A landscape with many valleys, sampled at points; each row gives a point and its height.
A ball rolls from a point to the lowest of its 2 nearest points, and stops where none of them is lower. Distance is the straight distance between rows; heights are no part of it.
<400>: [115 158 142 112 157 155 120 108 168 115 173 121  94 112 118 177  73 172
 176 171 171  90 146 207 133 169 132 204 140 148 111 106  88 105 141 176
 107 110 121]  h=216
<1022>: [114 108 109 104 141 138 123 109 156 168 117 182 136 102 113 142  69 163
 102 111 154 102 158 158 180 100 149 160 144 177 126 102 110 101 103 212
  91 169 104]  h=313
<357>: [137 144 149 124 130 151 126 136 137  91 156 107  93 130 133 151 135 142
 147 151 128 131 104 125 117 126  99 133 113  99 170 158 105  94 109 146
 147 139 123]  h=646
<158>: [120  84 137 154  97  77 150 115 100 149  67 173 141 139  99  75 116  96
 106  69 121 104 165 109 141  97 169 100 119 117  98 119 141 156 103  89
 126 136 123]  h=445
<1328>: [156 105 162 130 110 131  98 144 111  85 164  78 126 172 119 129 176 100
 141 155  68 190  96 129  83 147 102 124 111 145 153 141 112 102 191 130
 180 112 156]  h=385
<1099>: [126 170  92 126 141 153 172 129 135 193 127 135 141  61 165 116 148 153
  76 133 221  75 133 139 157 116 101 141 180 137 127 133 174 130  87 133
  66 152 122]  h=247
<1232>: [123 167 100 112 168 165  96 132 121 115 130 120 140 129 138 156 125 134
 104 142 135 146 116 157 106 114 116 108 157 143 112 121 158 138 167 151
 138  85 131]  h=469
<1203>: [156 139 145 144 116 125 146  93 171  84 131  90  76 122 155 128  97 113
 173 182 141 137 106 102 107 175 111 156 116  77 134 154 124 144 100  71
 127 166 115]  h=686
<1409>: [119  82 164 150  88  73 142 146  98 127  98 128 129 130 123 102 112  90
  91  80  85 164 124  88 138 101 133 105  91  97 125 125 124 134  92 115
 137 156 113]  h=383
<204>: [ 96 112 129 126 129 135 133 139 116 166 115 158 141 111 115 123  92 161
  75  75 126 122 138 129 160  88 123 112 133 147 134 119 117  93 108 196
 123 154 104]  h=245
<804>: [161 183  88 105 144  72 150 113 179 112 110  96 147  77 173 194 126  72
 103 149 133 153  96 100  81 129 140 132 157 133  89 113 192 167 104 104
 118 142 116]  h=713
<492>: [135 167  92  76 183 137 124 106 170 158 126 146 149 105 142 213  63 149
 103 155 173 133 121 184 141 128 162 153 156 184  92  94 136 143 114 203
  88 137 126]  h=731
<1030>: [130 132 141 146 130 132 127  93 109 147  95 172 123 126 103 101  89 137
 156 116 144  82 175 157 135 128 180 156 165 128  77  90 142 155 158 116
  98 107 136]  h=382
<661>: [122  88 116 108 143  82 113 156 130 132  99 148 147 126 119 124 117  81
  57  71  76 199  93 107 121  88 126  66 119 143 118 111 140 118 125 158
 166 147 131]  h=530
<270>: [125 160 123 106 165 180  98 145 149 107 194 107 114 145 110 184 130 172
 179 166 146 145 130 195 112 167 121 169 139 159 137 127  65  72 160 183
 143  73 135]  h=229
<1456>: [164 147 152 114 112 121 106 112 143  87 143 112  89 113 141 167  89 116
 158 169 109 157 122 137  77 164 148 159 135 120 102 122 115 124 145 128
 153 124 119]  h=576
<1421>: [155 159 117 159 117 101 159  99 154 131  78 139 129 116 163  98 118 117
 141 132 155  78 164 110 118 137 147 158 129  94  93 124 181 190 100  44
  63 153 124]  h=420
<386>: [116 131 118 139 129 137 125 116 119 128 106 136 132 116 137  97 122 118
 130 135 130 122 141 125 116 124 112 126 134 123 122 126 166 134 134 101
 102 126 133]  h=523
<527>: [141 167  72 107 148 101 145 116 148 138  99 126 160  85 140 180 132  82
  73 126 130 148 100 108  83 109 135 109 159 141  93 114 198 147 126 119
 125 118 114]  h=717
<1170>: [146 109 138 158 121 134 102 100  90 106 123 152 138 172  90  83 158 104
 185 126 140  96 175 147 112 143 144 150 132 139 102 127 140 157 181  72
 133  69 147]  h=524
<93>: [ 98 124 135  99 130 115 127 155 159 129 140 148 116 130 114 163  91 166
 113 117 127 137 133 145 144 100 131 147 114 137 136 121  65  73  83 218
 146 153 111]  h=518
<335>: [159 160 122 109 132 169  85 113 119  85 181  92 151 151 127 121 171 129
 173 183 120 136 120 137  91 158  86 119 144 133 143 127 182 145 196  82
 144  97 154]  h=275
<803>: [136 109 117 111 144 122  88 136 129 111 138 146 116 125 116 172  82 120
 145 122 107 182 115 163  94 144 168 138 160 169  86 112  86 104 173 165
 159 118 121]  h=439
<970>: [168 136 137 152 132 114 115  76 116 124  95 165 122 144 116 100  94 107
 191 113 145  93 170 156 107 155 191 158 162 132  63 103 137 174 186  76
 119  80 136]  h=403
<942>: [148 150 130 154 121 118 150  91 130 150  81 164 129 129 134  95 109 134
 148 114 147  67 174 129 131 126 173 159 146 122  81 113 163 173 113  74
  81 137 130]  h=404
<25>: [118 179 110  92 151 128 133 130 179 139 131 141 130 128 148 195  96 143
  91 139 143 135  96 134 125 105 140 119 125 136 116 116 130 111  79 187
 139 153 134]  h=559
<1306>: [100  96 143 147 125 156 120 147  81 131 158 111 161 146  94  69 195 169
 151 124 126  99 152 125 165 107  97 118 114 125 180 150 123 111 152  98
 107 107 142]  h=539
<1333>: [160  88 134 165  80  87 121 113  83  91 108 142 125 178 123  66 158  68
 146 111  94 112 145 102 125 126 136 122  79 117  90 157 157 180 142  58
 153 111 155]  h=470
<101>: [105 142 111 108 142 104 127 153 159 161 106 157 150 105 148 171 117 121
  58  82 108 146  88  95 137  84 144  88 114 151 130 111 110 108  52 209
 150 165  97]  h=529
<924>: [121  96 125 148 106  88 139 109 125 171  69 187 151 108 103  95  76 106
 110  77 114 105 169 105 157 101 180 118 123 126 108 102 131 149  90 125
  98 163 101]  h=466
<7>: [174 153 138 112 142 150 101 119 142  79 180  64 129 151 129 141 172 136
 186 191 120 153 101 144  87 163  95 131 123 127 164 140 130 123 188 101
 154 114 144]  h=329
<1371>: [ 76 110 149 102 122 128 146 163 123 164 130 143 126 121 123 125 109 170
  66  69 121 121 117 126 185  82 109  99 101 141 161 125  87  88  75 212
 131 164 104]  h=189
<1308>: [107  89 148 121 141  96 101 170  94 120 110 136 129 149 111 117 130 101
  70  71  74 195 114 112 128  92 121  78 102 132 138 118  96 100 138 168
 188 135 124]  h=546
<165>: [102 144  93  91 164 158  90 145 128 138 141 162 138 144 121 166 136 132
  72 113 121 170 101 147 143  87 121  83 153 163 103 115 118 103 149 195
 158 104 137]  h=467
<903>: [138 155  70 101 176 108 125 115 159 167  85 156 174  85 138 191 103  86
  71 110 143 148 109 134 124 112 167 117 158 177  85  94 172 151 112 183
 113 130 114]  h=724
<1303>: [141 161 104  88 175 123 111 113 165 126 126 144 137 119 150 203  60 141
 123 159 132 147 120 176 107 139 170 151 138 157  89  94 110 116 128 176
 128 140 121]  h=739
<1112>: [107 138 145 132 143 160 118 118 155 134 163 153  97 110  91 148  89 175
 168 134 163  89 166 192 141 167 146 202 149 137 106 128  82  93 153 164
  91 106 108]  h=257
<130>: [ 97  99 125 143  73 114 167 151  78 173  95 122 137 121 119  47 154 147
 105  73 147  73 164 109 189 103 119 104  91  85 146 136 125 148  92  94
  90 143 137]  h=378
<603>: [115 138 128 120 127 190 134 137 107 140 148 109 144 112 134  85 169 173
 152 159 168  81 129 127 167 125  79 130 139 126 177 157 148 131 132 116
  90 128 138]  h=560
<1238>: [137 149  77 105 152 100 141 123 154 165  90 148 195  83 129 186 135  58
  70 111 129 160  99 100 115 106 144 107 170 153  95 107 184 158 108 145
 131 132  90]  h=721
<173>: [128 128 128 155 119 132 108 107  93 130 102 148 140 139 132  73 142 111
 153 133 133 107 169 129 130 130 139 123 134 126 111 120 178 159 157  70
 103  86 148]  h=505
<1420>: [ 96 117 155 136 129 165 124 150 103 127 154 116 146 137  93 108 159 161
 134 126 127 126 151 127 155 116  96 125 115 124 182 142 100  83 146 147
 138 109 126]  h=574
<1198>: [103  76 141 149  85  63 166 131 108 163  82 145 132 118 117  89 105 109
  73  63  98 122 134  90 162  83 149  90  92  98 135 111 125 130  63 114
 114 172 100]  h=344
<1329>: [106 139 131 110 136 165 130 167 104 106 176 104 143 164 127 109 211 149
  95 122 105 143  86 101 152  88  83  62 113 119 181 138 127 100 134 146
 171 102 150]  h=390
<338>: [177 105 134 169  79 107 153 102 127 108 122 110  81 172 167  90 146  94
 192 169 119  97 131  91 121 160 130 147  92  76 132 161 140 191 108  23
 127 144 151]  h=350
<1305>: [116  99 123 148 107 129 127 159  71 118 158 107 174 156 125  69 198  98
 120 115 102 147 119 109 134  93  86  89 104 129 164 139 161 129 152  83
 151  92 156]  h=274
<1277>: [134  99 161 126 129 152 111 138  97  95 212  91 142 169  79  97 199 173
 175 147 117 134 127 125 110 141  87 132 112 110 177 149 124  95 188  83
 135 113 140]  h=448
<614>: [141 150 135 131 121 155 149 124 146 107 131 101 102 123 151 117 126 138
 152 171 150 132 104 108 118 138  97 131 127  92 158 154 127 128  92  94
 112 154 116]  h=667
<1159>: [109  89 144 161  92 110 137 127  77 142  92 148 125 153  82  51 142 119
 126  76 127  91 184 128 174  89 151 114 102 113 114 131 122 141 120  97
 112 119 135]  h=418
<693>: [106 114 105  96 144 144 135 139 147 184 118 186 152  93 119 149  89 173
  64  83 150 120 134 145 175  88 137 116 131 183 127 111 122 106  83 226
 116 178 106]  h=286
<339>: [177  97 159 165  98 108 110 116 129  91 135 118  98 159 119 135 141 100
 185 148  91 151 148 128  66 211 164 170 130 142  91 134  97 130 192  80
 171 101 141]  h=675
<677>: [133 175 137 113 170 165 117 123 174  99 182  94  83 123 134 200  93 170
 178 180 163 123 115 202 108 182 131 197 128 150 118 118  71 103 146 168
 130  93 139]  h=172
<1213>: [100 146 113 120 142 200 133 155 111 166 147 139 139 109 142 111 160 174
  69 100 172  97 135 143 177  88  96 104 149 164 148 134 149 102 122 184
 116 113 136]  h=517
<166>: [ 86 142 127  88 152 157 107 163 146 148 149 155 119 144 128 173 107 176
  88 111 134 158 117 155 161  82 121 122 110 146 137 106  83  72 115 222
 157 123 127]  h=496
<422>: [180 169 142 122 133 115 144  94 193  91 127  85  85 107 166 176  85 108
 156 192 151 150  84 124  84 170 129 155 115  82 120 137 130 162  89  81
 133 175 124]  h=699
<199>: [110 149 117 110 109 158 194 147 151 185 121 123 130  72 162 114 129 177
  79 110 194  83  97 102 174 112  87 110 117  97 153 155 118 127  44 140
  78 188 117]  h=489
<255>: [ 70 148 123  91 162 155  82 166 125 142 138 152 120 152 115 168 145 140
  62 104 117 171 104 130 155  89 116  78 123 152 135 106  91  77 134 227
 180 117 131]  h=479
<514>: [153 155 114 144 110 132 159  85 126 118  99 125 106 142 169  84 138 111
 179 173 155  79 151 123 122 155 129 157 128  89 114 147 168 189 101  30
  74 133 134]  h=422
<1129>: [118 158 122 107 137 130 152 131 167 154 123 146 139  96 150 148 110 143
  73 112 125 127 108 106 136  99 130 103 136 137 129 119 130 107  61 179
 123 170 110]  h=544
<1471>: [141 149 154 126 139 144 115 122 135  91 167 101  95 118 120 160 112 146
 180 167 129 127 138 163  88 165 122 158 133 137 131 126  85  94 149 136
 145 110 120]  h=603
<290>: [ 93 160 129 117 139 146 112 172 117 113 151 121 124 154 145 142 186 139
  73 108 117 157  79  91 148  92  94  60 110 117 168 116 117 102 113 179
 177 114 141]  h=413
<744>: [104 120 112 126 157 149  94 127  82 140 107 147 162 128 113  98 130 115
 103 105 123 141 132 138 122 108 119  92 156 154 105 115 169 134 189 130
 135  91 145]  h=195
<890>: [152 147 135 114 131 106 125 100 155 107 117 116 117 106 137 155  72 103
 129 145 101 157 125 117  85 144 144 137 142 118 112 114 139 134 118 118
 131 144 116]  h=557
<1050>: [145 120 153 159 123 138 104 106 118 116 145 134 119 142 102 108 152 130
 193 140 131 100 170 155 112 153 146 170 147 127 116 131 113 136 183  81
 114  78 130]  h=543
<834>: [116 113 122 141  83 107 197 124 135 149  93 109  91 108 156  88 101 142
 140 120 158  89 144  75 160 139 124 119 101  51 148 164 103 154  54  69
  82 186 110]  h=302
<798>: [155 150 100 132 146  94 126 100 128 140  77 139 171 100 141 136 125  89
 124 127 147 120 144 113 100 128 158 144 171 146  67 111 219 193 139  77
  82 109 132]  h=252
<1063>: [147 189  98  82 179 104 122 115 167 113 118 122 146 103 155 227  91 125
 104 159 143 155  95 150  90 139 169 135 148 158  85 112 154 155 130 151
 121 129 118]  h=745
<317>: [156  88 135 121 131  94 108 150 124  99 129 128  93 142 122 181  88 110
 147 127  79 198 102 152  67 171 171 140 145 178  85 119  73 102 173 143
 198 134 114]  h=458
<1052>: [ 95 144 123 120 104 160 180 167 144 164 118 103 107  99 161 116 141 175
  83 103 165 114  93  88 187 105  84  90  88  80 166 162  80 118  37 154
 109 174 124]  h=468
<1176>: [160  89 135 157 137  95 118  96 100 130  96 175 117 154  81  92 112  92
 181  85 125  96 177 166 107 130 201 144 157 131  66 122 121 173 181  92
 143  97 131]  h=421
<1227>: [133 198  96 118 159 119 179 115 162 138 101 110 144  67 155 171 130 119
 102 155 172 105 113 125 108 128 122 153 160 138  98 115 196 170 100 107
  86 146 115]  h=278
<359>: [144  48 171 162  79  92 141 131 117  88 158  95  98 198  87  93 183 102
 185 132  90 114 145  97 121 175 135 161  72  87 147 167  98 131 150  70
 164 121 144]  h=586
<131>: [125  91 116 131 127  70 146 132 120 178  71 169 165  92 130 125 110  94
  74  68  95 153 134  86 130  96 146  85 124 147 127 103 147 132  77 140
 125 164 101]  h=500
<564>: [106 133  89  90 177 177  99 138 107 164 130 170 159 116 115 126 124 140
  74 110 133 135 112 166 138 108 117  95 171 172 110 117 143 134 175 196
 140  94 141]  h=480
<369>: [116 140  96 128 159 152  88 119  95 165  95 177 167 111 113  79 125 123
 112 110 153 113 140 151 122 102 132 113 169 158  99 109 189 154 198 122
 102  83 143]  h=220
<520>: [ 93  90 161 135 134 133 108 176  91 125 138 122 131 151  96 123 148 117
  77  84  91 182 124 130 157  89 107  92  89 122 152 132  86  85 135 187
 169 124 108]  h=565
<747>: [129  93 137 153  86  96 123 125 107 113 111 124 122 155 142  83 139  86
 130 116 107 144 134  85 114 116 125 114  94 113 117 134 157 139 131  79
 148 130 156]  h=446
<176>: [120 143 113 125 112 151 162 143 124 180 109 150 143  67 170  88 121 174
  81 110 189  71 153 130 164 105 112 128 158 124 143 140 159 135  93 143
  63 147 120]  h=218
<844>: [128 110 159 149 112 108 145  93 131 145 109 170 103 131  97 126  82 138
 173 108 135  70 185 144 148 143 177 171 155 114  93 115 106 131 134 117
  99 133  98]  h=351
<1513>: [128 124 123 146 105 146 146 124  97 126 133 124 145 140 145  63 173 147
 176 163 137  88 146 116 152 130  91 123  96  94 158 151 151 158 124  31
  95 127 151]  h=526
<240>: [125 117 111 137 121  97 160 104 140 192  75 178 161  87 134 121  87 106
  82  86 123 120 150  95 143 110 162 113 125 150 131 107 147 149  75 148
  84 163  97]  h=483
<1228>: [136 127 116 152  91  92 180 120 145 136  88 124 112 108 179 109 111 120
 130 125 136 107 125  75 134 132 122 122 110  71 132 150 142 158  57  61
  89 175 118]  h=264
<196>: [145 102 130 152  78  97 164 129 145 121 104 113  98 139 165 100 119 102
 160 149 127 126 126  83 134 139 121 125  95  74 138 153 143 163  91  42
 117 154 136]  h=301
<869>: [110 148 143 110 161 183 106 140 142 122 187 116 110 147 115 178 135 170
 146 160 142 130 123 170 131 131 109 145 123 133 152 144  78  66 141 197
 153 108 135]  h=281
<475>: [ 77  94 151 131  99 103 144 162 103 146 130 130 112 129  98 118  99 143
  69  64 105 140 136 113 166  83 118 108  91 118 160 118  69  95  77 189
 134 187  78]  h=251
<228>: [133 162  67  79 182 119 119 122 178 164 103 168 163 104 147 209  95 114
  96 140 145 143 104 163 141 121 175 135 154 191  90  97 146 141 115 207
 114 132 124]  h=727
<1025>: [127 156  93 132 158 132 108 102 107 162  84 148 180  94 127 109 138 108
 103 117 158 111 140 138 106 114 138 140 173 158  73 103 220 179 172  95
  82  88 141]  h=238
<1118>: [117 128 110 115 158 167  88 136  82 127 128 134 169 140 101 108 170 101
  82 112 111 162 108 129 134  97  95  68 150 150 136 117 154 133 197 148
 167  55 153]  h=228
<250>: [114 166 140 108 151 184 109 154 134 102 187 105 130 165 122 134 210 175
 126 147 117 138  77 105 146  98  81  90 110 123 191 135 105  89 137 148
 173 107 151]  h=362
<259>: [120  83 165 147  90  93 137 137 117 105 118 120 115 135 140 115 127  98
 121 113  83 157 121  99 117 122 123 122  96 109 148 141 134 116 119 110
 152 145 134]  h=417
<1275>: [132 137 152 143 146 167 108 120 157  89 199 101  98 126  91 140 141 176
 207 178 143 110 146 172 107 194 114 181 139 125 160 152  73  93 162 133
 120 106 122]  h=611
<502>: [ 89 125 104 113 161 196 111 150  87 173 137 150 153 123 102 108 145 163
  71  83 150 121 123 151 170  81  93  86 164 171 143 126 147 111 169 194
 135  83 146]  h=497
<194>: [126 102 115 113 147 121 126 100 162 166 116 186 141  99 106 165  53 151
 128 121 151 103 148 192 179 126 168 176 170 177 101  86  75 114 117 199
  91 149  85]  h=338
<916>: [141  96 117 110 149  87 111 127 143 127 129 164 123 120 118 174  60 115
 129 121  94 175 120 160 113 137 165 127 144 166  93 102  66 111 129 174
 155 158  96]  h=419
<212>: [160 106 172 145  98 121 119 113 135  90 146  98  86 149 132 130 139 118
 202 168  94 141 144 121  94 190 140 171 123 116 136 142  99 126 166  89
 152 117 127]  h=650
<277>: [146 168 136 112 153 150 136 106 186  91 150  93  78 118 160 189  82 151
 168 185 160 121 102 154 105 156 124 166 110 104 131 122 110 123  94 133
 136 143 134]  h=588
<1373>: [141 116 161 158 122 146 115 106 132 109 172 114 118 143  91 117 151 141
 215 170 127  92 161 158 120 192 129 190 145 116 148 144 101 115 171 100
 110  92 123]  h=573
<1033>: [106 170 136 100 154 180 101 158 142 107 206 104 118 168 100 161 190 192
 155 165 138 125 100 149 149 125  94 122 115 141 178 135  95  83 153 172
 172 101 151]  h=327
<1068>: [136  79 171 136  97 104 117 158 116  89 125  93 122 160 121 123 148  84
 113 121  65 192 111  87 115 128 101 111  91 107 156 146 111 102 125 144
 192 134 137]  h=457
<269>: [132 102 179 121 101  90 113 163 133  84 135  95  93 160 136 157 130 116
 109 125  72 190  97 107  92 133 108 124  99 120 146 145  86  87 121 176
 199 153 127]  h=495
<1374>: [155 108 118 129 120 122  81 130  92 105 125 113 156 152 139 106 150  61
 125 134  84 182 104 117  93 127 122  95 132 149 107 122 185 148 200  95
 169  79 175]  h=262
<374>: [147 159 138 115 134 159 113 126 154  81 174  74  98 151 138 157 153 141
 159 177 127 156  82 113 104 140 104 128 109 107 167 140  99 104 116 140
 180 129 144]  h=627
<362>: [146  89 165 128 111  91 107 156 117  81 131 103  93 158 126 169 113 106
 127 137  72 203 105 117  74 164 145 130 121 156 108 137  80  93 152 164
 202 125 131]  h=478
<1084>: [118 147 115 134 128 170 146 136 102 144 157 114 166 130 138  74 193 161
 162 156 168  89 125 126 158 134  65 117 135 115 174 160 160 154 137  56
  83 120 153]  h=551
<97>: [155 105 114 127 144  81 115  86 152 154  90 176 126  97 137 179  35  96
 152 138 117 134 154 155 134 157 208 140 154 163  92  90  87 136 114 164
 122 163  86]  h=375
<1250>: [ 97 118 121 147  80 108 184 139 112 170  84 130 110 118 146  64 119 148
 132  97 147  72 155  96 166 122 123 116  97  72 143 142 115 160  70  78
  71 157 132]  h=341
<628>: [160  84 167 160  67 110 133 117 124  82 141  91 106 172 117 111 167 103
 188 159  94 136 133 102 104 177 133 164  85 107 138 164 118 142 155  63
 158 133 149]  h=618
<1254>: [150 137 114 133 121 135  80 117  93  97 144 100 158 159 131  97 170  94
 159 144 102 155 113 128 103 141 102 108 130 143 137 135 188 153 189  69
 153  84 164]  h=293
<36>: [ 85  89 138 134  98  95 153 158  91 161  97 147 134 114 104  97 102 130
  73  45  96 138 122 110 170  75 134 101 106 121 161 111 116 117  98 156
 116 174  92]  h=303
<278>: [ 83  98 147 125 142 150 119 169  88 130 146 122 127 139  87 123 145 160
 103  95 102 140 144 135 158  97 102 122 112 130 170 136  88  76 130 188
 140 126 110]  h=589
<656>: [104 180 104  90 160 164  97 143 141 133 135 136 133 136 149 175 143 143
  82 148 141 152  96 147 126 111 124 100 155 151 108 111 142 123 133 193
 163  93 149]  h=453
<168>: [106 126 127 132 108 142 163 134 121 176  90 143 128  84 139  97 108 161
  94 107 149  85 136 117 167 101 130 129 142 113 140 128 129 122  87 138
  79 157 114]  h=177
<1064>: [173 185 124 113 148  98 142 100 182  81 120  78 121  83 169 185 104 101
 124 180 141 154  97 119  77 166 133 156 134 117 104 120 174 168 102  90
 114 152 122]  h=708
<596>: [160 180 145 114 146 159 124 125 184  83 167  70  85 142 163 188 121 132
 178 199 154 147  79 133  89 174 102 155 109 102 150 144 106 128 112 119
 164 138 138]  h=606
<1370>: [101  79 148 164  83 109 146 148  71 130 123 122 134 165  82  61 170 127
 134  97 132 100 171 106 170 111 138 125  85  98 141 144 113 126 118  93
 126 119 132]  h=447
<300>: [ 84  99 124 154  92 128 152 173  91 156 105 105 139 108 123  69 156 140
  88  83 135 104 130 106 180  96 100  97  98 105 170 142 117 114  90 122
 100 139 131]  h=411
<1005>: [155 134 122 124 144 123  97 124 120 100 108 118 142 137 140 142 118  78
 115 136  97 177 106 124  74 145 125 108 155 134  95 127 168 146 190 102
 153  87 145]  h=233
<295>: [157 114 149 126 111 130 110 145 131  76 154  78 105 152 128 163 145 111
 157 160  82 183 109 124  73 166 129 135 112 138 143 150  82  91 163 152
 189 124 134]  h=438
<1083>: [142 100 105 119 137  84 107 102 153 159  82 164 138 105 133 169  55  82
 118 115  93 162 133 129 127 136 177 106 148 169 106 103 106 129 108 161
 132 155  97]  h=395
<1268>: [123 173  86 119 144 120 180 132 160 162 110 117 151  49 165 145 140 145
  78 132 191  85 119 123 129 110 118 144 172 147 112 122 197 161  99 125
  75 163 113]  h=266
<952>: [ 95 108 153 169 141 129 126 121 156 154 154 169  91 125  71 140  90 174
 170 110 139  78 196 180 152 195 160 194 159 123  94 145  73  98 163 170
  76 102  98]  h=305
<1000>: [108 158 130 132 140 210 138 141 120 163 152 125 135 113 133  99 152 188
 113 148 197  62 131 152 175 109  97 130 151 156 165 144 151 111 137 164
  95 120 141]  h=536
<1334>: [130 104 104 114 160 106 121  89 170 151 110 188 124  99 111 166  45 126
 167 117 123 114 163 190 158 158 202 171 177 180  82  79  70 120 142 168
 112 158  91]  h=357
<427>: [101 166 118 105 145 172 123 153 138 123 156 130 120 143 143 147 157 154
  83 132 132 138  93 120 146 104  97  83 136 134 153 125 130  95 116 176
 154 104 152]  h=433
<1241>: [169 142 130 147 110 135 150  95 121 108 142 105 112 160 161  90 160 111
 211 180 143  88 140 107 120 160 115 151 109  80 137 153 161 198 132  18
  98 130 143]  h=394
<115>: [123  98 149 144 122 148 111 138  76 116 200 104 155 170  75  71 209 173
 180 139 128 106 143 126 139 120  85 132 106 124 165 149 136 119 173  54
 130  92 149]  h=498
<1110>: [123 149 106 138 111 126 175 125 146 161  95 129 130  81 168 111 127 140
 111 133 157  95 122 105 132 120 108 122 130  96 139 135 152 137  68  99
  74 173 111]  h=226
<154>: [141 202 112 104 164 174 105 105 132  90 157  89 140 135 156 144 165 118
 152 174 146 139  97 146  96 143  98 119 160 135 142 133 175 152 180 112
 140  95 148]  h=232
<984>: [158 167 105 114 149 144 115 115 138  97 136  97 142 133 162 141 150  93
 125 164 121 157 107 126  76 151 116 109 154 123 114 136 183 165 172 100
 143  80 145]  h=202
<197>: [137  95 143 140 106 125 107 142  87  98 150  94 144 163 128 102 174  93
 123 123  78 176 108 109 106 113  93 101 110 130 166 136 140 121 166 102
 179  91 160]  h=322
<40>: [135 170 105 140 150 102 135  94 150 128  91 132 150  92 163 145 105 102
 125 148 146 114 131 114  97 145 137 151 169 132  98 111 196 172 129  83
  83 138 130]  h=265
<1026>: [157 117 112 162  89 101 123 107  89  93 121 155 150 163 125  50 169  87
 163 117 125 101 159 115 127 111 133 129  95 120  97 157 172 196 125  47
 122  97 159]  h=485
<229>: [122 103 154 132 116 116 137 115 150 126 132 158  99 110 108 165  70 145
 162 132 123 107 155 151 132 158 164 173 147 132 102 119  78 106 134 142
 109 142  98]  h=310
<360>: [143 139 127 140 109 110 133 105 137 112 100 138 103 113 158 128  92 104
 140 142 124 120 141 110 105 130 139 140 137 101 117 120 150 128 111  94
 111 134 115]  h=540
<966>: [ 84 115 123 122  99 134 168 184 102 155 121  97 125 106 142  91 159 146
  76  74 133 121  98  93 181  86  81  84  93  85 180 134  89 105  68 140
 110 168 119]  h=440
<947>: [129 117 104 112 153  85 123 131 143 156  93 155 171 105 135 157  98  82
  66  87  97 178 103  97 122  95 149  81 137 152 128 106 132 128  90 186
 143 157 108]  h=516
<1295>: [149  72 155 162 116  83 106 119 108 111 113 133 101 161 100 130 127  94
 172 116  95 158 152 142  81 188 179 145 129 139  86 128  89 118 190 101
 166 101 140]  h=691
<370>: [133  49 170 171  87 101 154 141 117 115 172  82  97 192  87  86 167 142
 161 117 100 108 159  85 140 187 144 159  63  58 179 161  89 108 123  99
 137 144 129]  h=538
<625>: [129 126 111 151  90 117 149 128  86 130 126 144 147 150 151  44 174 117
 150 132 136  83 146 111 141 110 110 102  97 103 129 150 169 185 114  52
  98 113 166]  h=503
<645>: [133 184 126 102 148 141 136 114 175 125 137 121 101 122 155 200  97 149
 128 159 153 132 101 148 105 125 131 149 117 117 124 123 125 117  83 164
 134 151 135]  h=572
<244>: [155 118 157 126 122 150 108 137 125  83 188  79 130 157 108 125 184 144
 180 168 111 146 113 118 109 153  88 146 117 119 177 149 115 106 161  86
 154 124 149]  h=386
<119>: [112  67 150 172  96 111 137 128 107 120 158 101 107 179  71  75 168 146
 176 112 119  86 174 103 154 146 139 153  88  90 161 153  99 112 127  87
 122 117 127]  h=488

Where does a ball stop that starts at each point below?
<1084> => <1371>
<1420> => <984>
<916> => <1371>
<427> => <677>

Call two points neighbours if one is among the 2 nearest of the other. Go from one point of each pair to the other, from neighbour to neighbour, staying as low as possible. Name the highest point that can't be avoided.
<744> / <168> => <1227>
<984> / <1159> => <278>
<677> / <168> => <514>
<1305> / <1371> => <362>

Write out the way that a ball takes from each point below.
<269> => <1068> <259> <1409> <1198> <36> <475> <1371>
<339> => <212> <628> <359> <370> <119> <1370> <1159>
<317> => <803> <916> <1083> <97> <1334> <194> <1022> <693> <204> <1371>
